Each scene shows the same named points in several views. A view is turned or mirrored, shifted and resized as a whole, has a little noise and may leave points out.

Scene 1
View 1
k_727: [ -2.1 -11.9   6.3  27.8  -8.5  20.3  -9.9   2.6 -20.3 -18.8  17.2   2.1
  -4.7 -19.8  -2.2  -1.6 -17.0 -17.8   4.5  -9.5 -11.3  -4.8  11.1]
k_876: [  7.2 -10.8  10.3  18.0  -7.7  27.7  -4.9  -0.5 -13.4 -18.8  10.8   0.3
  -0.2  -8.4 -12.8  -5.3 -10.0 -29.5  -3.3  -5.8 -10.4 -14.3   8.5]
k_73: [-12.2 -11.2  15.4  42.4  -7.9   6.5  -8.9   4.3 -15.6 -16.2  30.5  -2.9
 -16.1 -16.3  -8.0 -17.5 -10.3  16.5  22.3  22.3 -25.3  -7.6 -11.5]
k_609: [  2.2 -12.0  -0.8  19.3 -16.6  15.3  -5.6  -5.0 -13.0 -11.3  15.4   3.2
   8.7 -14.4  -2.0   4.6 -12.5  -7.8   1.5   6.7 -14.2  -5.2   7.0]
k_340: [  7.4 -12.3   6.1  20.8  -6.1   7.9  -8.6   4.3 -17.3 -14.5   5.9   2.3
  -5.9  -1.4 -24.1  -6.4   7.1   6.8   2.5  14.6 -29.0  -8.0   5.7]
k_615: [ -3.9 -16.1  14.9  34.8  -2.2   8.5 -13.1  17.0 -19.6 -20.2  16.8  -1.9
 -20.8 -13.8 -20.1 -16.5  -3.3  10.1  13.0   6.2 -27.4  -4.5  -7.3]
k_529: [  6.8 -18.2  -4.8  12.1 -21.6  14.1  -6.8  -1.7  -6.8 -10.6  12.9   2.3
  14.4 -15.7  -2.3  10.5 -15.2 -15.9  -5.0  -2.4  -8.9   0.5   4.4]
k_122: [  4.5  -8.2 -12.8  12.7 -24.0   6.5  -2.6 -18.6 -14.2  -4.0   8.1  10.6
  22.7  -9.3   6.5  17.9  -4.0   2.8  -1.2  20.8 -17.0   1.1  20.3]
k_190: [ -3.0  -8.5   0.4  22.8 -19.3  16.6  -1.5 -14.6 -10.6 -11.0  23.6   3.9
  15.9 -14.7   7.7   4.7 -16.7 -12.2   6.1  15.1 -11.4  -8.3   8.2]
k_542: [ -5.4 -10.8   2.2  28.5 -13.3   9.6  -7.9  -3.1 -18.9 -12.1  18.3   3.7
  -0.9 -15.6  -1.3   0.1 -10.4   3.7  11.6  10.8 -18.6  -3.4   6.9]
k_553: [ -2.7 -17.9 -13.6  20.9 -21.8  -8.8 -14.2   2.9 -19.9  -4.4   6.8   8.8
   4.9 -17.7  -1.8  12.5  -2.2  31.6   5.5  16.4 -25.9  16.7   7.2]
k_664: [ 14.9 -13.3   2.3   9.7  -9.4  13.8  -6.1   0.5 -11.5 -13.4   1.1   2.9
   3.9   0.2 -22.8  -0.3   3.9 -10.8  -7.8   7.2 -21.3  -8.8   7.0]
k_367: [ -8.9 -10.0  -1.4  30.7 -16.2   6.3  -7.9  -6.4 -20.7 -10.5  20.5   4.4
   2.4 -19.4   5.2   2.4 -11.9  10.5  13.3  15.6 -18.8   0.2   8.5]
k_221: [ -2.7  -8.1   2.8  24.4 -19.7  16.9  -1.7 -17.0 -11.4 -10.8  22.4   2.8
  15.1 -14.0   7.3   4.6 -15.2 -13.1   7.0  15.6 -10.7 -10.5   9.3]
k_683: [  3.7 -11.4  -6.6  14.7 -21.4   5.7  -5.2  -8.8  -9.8  -6.2  11.3   5.9
  15.8  -9.9  -2.9   9.8  -4.9   3.6   0.0  18.3 -18.8  -0.9   7.9]
k_662: [  1.3 -18.2   2.9  19.3 -22.5   8.8  -6.9  -0.4   1.4 -10.2  23.2  -1.6
  10.8 -14.5  -6.3   0.1 -15.6  -5.0   3.7  14.7 -14.9  -3.0 -14.1]
View 2
k_662: [ 12.0  14.0 -23.1 -16.9   2.5  -5.1 -11.8  -1.2   7.7  25.2   2.5  16.0
  24.7   6.5 -22.3   4.5 -13.4  15.0  24.7 -14.8   6.8  -0.9 -19.7]
k_529: [  5.4  10.1  -8.5   0.7  -3.9   5.9 -23.2  -9.6  11.4  23.8   0.8   8.9
  36.3  12.9 -14.2  14.5  -9.7   6.3  18.6   4.0  17.6 -21.7 -17.0]
k_73: [ -0.6  23.4 -27.8 -44.7 -18.1 -35.9  -5.7  19.7  15.9  34.3  -6.6   5.8
   3.8  26.2 -13.1  10.4 -22.6   8.9  23.7 -43.3 -16.8  19.7 -22.7]
k_615: [ -8.1  14.2 -19.6 -30.5 -23.1 -29.4  -9.7  14.4  13.4  34.6 -10.9  14.0
   4.5  29.5 -14.7  25.2 -21.5  -1.3  -7.3 -39.1 -12.1  13.2 -28.0]
k_190: [  3.4  21.8 -15.9 -10.9 -13.0  -7.6 -17.8  -1.0  16.4  18.0  -2.0  -6.6
  24.5  12.5  -8.8  -1.7  -8.7  13.7  42.5   4.6   9.7 -11.4 -11.0]
k_664: [ -6.5   4.2 -21.9   5.9 -18.3  -6.8 -17.9  -0.2  10.6  11.9 -11.9  14.8
  13.9   5.7  -7.9   9.6 -11.5   1.1 -15.7   9.1   7.1  -3.1 -30.3]
k_122: [ 14.1   9.0  -9.8  10.4  -0.1   0.6 -19.3 -13.6  40.4  14.2  -5.4  -3.8
  37.2  16.8  22.8 -12.4 -19.9  22.1  31.9  24.9  20.0  -5.7 -11.6]
k_553: [ 17.6   2.1 -10.4  -8.9   6.5 -11.5 -11.6  -9.8  49.4  36.1  -4.3  18.0
  35.3  35.9  23.2   6.9 -36.1  17.0   7.1 -17.7   6.9  14.8 -24.0]
k_683: [  7.3   9.0 -16.1  -2.0  -8.0  -9.0 -16.5  -3.5  31.7  21.0  -8.6   5.3
  26.3  20.6   9.7  -0.8 -21.2  15.1  13.5   5.4   7.9   1.7 -19.5]
k_221: [  0.2  22.6 -17.1 -12.4 -15.0  -8.2 -18.5   0.5  14.2  17.6  -3.2  -8.1
  22.4  11.6  -6.1  -3.0  -7.5  15.0  43.4   7.3   9.5 -10.6 -12.1]
k_609: [  0.9  15.4 -12.9  -7.3 -12.6  -7.5 -18.6  -1.4  15.0  22.5  -5.5   1.6
  25.9  16.5  -6.8   8.6 -11.5   8.6  22.6  -1.1   8.6  -8.2 -18.0]
k_542: [ -0.3  18.7 -12.4 -19.1 -16.2 -16.8 -16.2   4.0  23.0  27.3  -7.5   0.4
  21.6  26.9   0.0  10.4 -18.2   9.7  21.7 -14.0   1.1   0.7 -17.5]
k_367: [  5.0  19.6 -12.6 -20.8 -11.2 -18.5 -13.8   2.0  29.5  30.5  -6.4  -2.5
  25.2  29.8   7.0   5.3 -21.0  13.9  30.8 -14.9   2.2   3.8 -14.6]
k_876: [-17.8  17.4 -13.8  -4.4 -32.6  -7.1 -24.6   2.9  -4.0  15.5  -8.1  -1.1
  16.6  10.3 -24.3  19.8   0.0  -6.2   4.8   6.5   8.2 -22.6 -19.5]
k_727: [-13.1  20.2  -4.5 -15.7 -28.2 -10.4 -23.8   1.2   5.5  29.7  -4.0  -5.6
  24.7  25.0 -14.8  26.7  -6.6  -3.6  20.4 -10.2   5.7 -21.2 -15.3]
View 3
k_542: [ -4.5   0.9   7.7  10.8  -8.1  -4.9   1.4  -9.6  22.8   5.9   8.7   4.3
   2.9   5.3  10.2   1.6   7.2   7.5   5.5 -16.0   1.1  -4.0  -3.0]
k_367: [ -5.2   3.2   5.4  15.4  -6.5  -6.2   1.8  -4.9  24.5   3.5  11.5   2.4
   4.2   4.1  14.4  -2.0   5.6   6.6   8.9 -17.8   0.7  -6.1  -2.7]
k_662: [  3.6  -1.9  14.9  16.5  -7.6 -12.3  -5.4 -12.7  24.0  13.1   4.2   5.5
  -2.2   2.0   0.9  -7.2   0.6  17.1   7.7  -8.0  -0.4  -5.2 -15.3]
k_340: [ -4.2  -5.3  14.9   1.8  -0.3   7.0   3.5 -18.3  23.9   6.7   0.9   8.8
   2.6   6.6   4.7  -2.5   5.5   7.7  -6.6   2.8   1.4   4.2   4.5]
k_683: [ -2.8   3.0   8.7  11.1   3.9   0.2   6.1  -6.0  16.3   2.2   2.9   2.2
   6.1   1.3   5.1  -9.4   8.5  12.4   8.0 -11.2   6.2  -5.3  -2.4]
k_553: [ -3.5  10.6  20.4  17.7  11.0   7.7   8.5  -7.5  29.1  -0.4  16.0  -6.0
   9.1   6.9  10.2 -13.3   0.5   6.4  15.6 -13.2  -1.3  -0.9   1.0]
k_73: [ -5.2  -6.8  10.7  15.8 -18.0  -9.3  -6.1 -16.7  40.5  11.3  16.7   7.3
  -3.7   9.9  22.9   5.3  -0.7   0.1  -4.0  -7.5  -7.3  -1.1   1.3]
k_615: [ -1.9  -3.8  18.0   3.0 -14.6   2.6  -3.3 -24.0  34.9  11.5  11.9   6.6
  -2.5  14.2  11.7  10.3  -1.6  -0.5  -4.9  -5.3  -7.4   5.4   3.0]
k_529: [  5.7   5.6  12.6   7.3  -4.5  -6.3   1.3  -9.9  10.1   8.5  -1.0   1.7
   3.6   1.8  -9.7  -3.1   6.2  20.1  13.4 -18.5   3.0  -4.5 -16.0]
k_876: [  2.9  -4.1   4.4  -7.4 -16.3  -5.4  -2.3 -15.9   6.3  11.7  -7.6  11.4
   0.4   3.2  -8.0   9.8  12.1  16.4  -1.1 -13.1   4.7   0.2 -10.0]
k_190: [ -0.7  -0.7  -0.2  14.0 -10.3 -16.1  -1.1  -3.6  12.4   7.2   1.7   6.7
   2.3  -1.6   5.8  -3.8  11.5  16.3   9.2 -17.8   6.1 -10.7 -12.5]
k_664: [  1.1  -4.1  13.3  -2.5   1.4   4.1   3.3 -16.5  11.9   8.4  -7.2   9.0
   2.2   3.5  -7.2  -4.3   7.7  16.8  -2.7  -0.6   6.4   3.6  -3.2]
View 4
k_609: [-17.9   3.2  16.6  -2.7   4.1  -3.5  -4.8   8.0 -13.4 -21.3 -11.7  13.5
  -2.6  -3.9 -15.1 -13.4  -9.1   2.4 -19.6   4.3 -19.5  -4.8   2.5]
k_122: [-34.0  -4.7  25.5 -15.8 -11.8 -19.1 -15.1  -9.9  -5.0 -10.9 -21.7   5.6
  -5.7   9.2 -26.0 -17.6   5.9  -6.5 -31.6  -7.6 -22.2  -2.7  -3.9]
k_340: [  2.3  -4.5   4.1 -19.0   6.1  16.4  -6.9   9.5 -23.0  -2.0 -14.9   2.6
 -16.0 -11.6   6.5 -25.2   0.4  27.1 -28.2   5.4 -13.0 -11.1  -3.1]
k_529: [-10.9  12.3  17.4  -6.0  -4.0  -3.9  -1.8   0.7  -9.1 -22.6  -6.1  25.0
   5.4  -0.1 -23.7 -21.4 -20.1  -9.4 -14.7  -4.5 -22.5   2.2   9.7]
k_876: [ 13.3  10.6  17.9   1.0  20.8  13.9  -8.8  24.0 -15.9 -19.3 -15.2  24.7
  19.1  -5.2  -4.0 -17.2 -27.0   0.0  -6.4  16.6 -10.7  -8.8  -0.3]
k_683: [-20.5  -3.3  17.1 -14.8  -5.7  -7.2 -10.2  -3.1  -9.5  -9.9 -18.5   5.0
 -12.8  -3.5 -15.6 -17.4   3.2   5.4 -28.2  -5.1 -19.6  -7.4  -0.1]
k_190: [-34.3  -0.9  21.8   7.0   4.8 -15.0  -1.6   6.1 -13.1 -29.2 -13.6  12.5
   0.3   2.9 -22.4  -5.3 -10.4  -3.8 -18.2   8.0 -21.1  -5.8  -1.5]
k_221: [-35.3  -2.1  21.7   7.0   6.8 -13.6  -1.7   7.9 -14.7 -28.4 -13.8  10.5
   4.3   3.4 -20.9  -4.8 -10.3  -3.2 -16.8   9.6 -20.0  -6.4  -3.9]
k_615: [  4.3   4.3  -4.1  -3.4  20.6  21.5   2.0  26.1 -19.5 -22.3  -5.3   1.8
 -29.3 -32.8   8.6 -11.6  -6.4  36.0 -23.3   6.6 -15.3 -22.5  14.2]
k_542: [-18.4   1.3  12.1  -3.0   9.9  -3.0  -5.6  12.8  -9.0 -24.4 -13.7   3.5
 -15.8 -15.3 -11.9  -7.2  -2.9  10.9 -24.5   1.8 -17.9 -16.1   8.1]
k_553: [-18.1   2.4   8.6 -25.0 -13.9  -8.8  -9.8  -9.3   3.2 -12.8 -10.1  -2.2
 -40.6 -19.5 -16.5 -16.3  14.5  13.8 -38.8 -25.4 -26.9 -14.9  19.3]
k_727: [ -0.1  13.9  17.2   4.3  21.1   5.3  -8.4  22.0  -5.4 -31.2 -11.7  18.2
   4.6 -14.2 -13.5  -7.3 -20.4  -1.1 -10.0   7.4 -15.4 -16.6  11.5]
k_367: [-28.3  -0.1  15.2  -3.2   8.0  -9.9  -8.5  10.2  -4.3 -27.3 -14.0  -0.6
 -22.8 -14.9 -16.2  -1.7   2.0  10.0 -27.7  -1.3 -22.3 -18.3  11.4]
k_662: [-32.6   2.2   5.0   0.6  -8.9  -6.2  13.6  -1.8 -26.0 -26.4   4.6  15.7
  -8.9  -2.6 -16.2 -18.8 -15.7   7.4 -20.6  -1.1 -25.3   8.0   7.1]

In a view up to two points have been moved. Name them for each view, in the order of its rows, or write -.
view 1: k_683
view 2: k_122
view 3: -
view 4: k_876, k_662
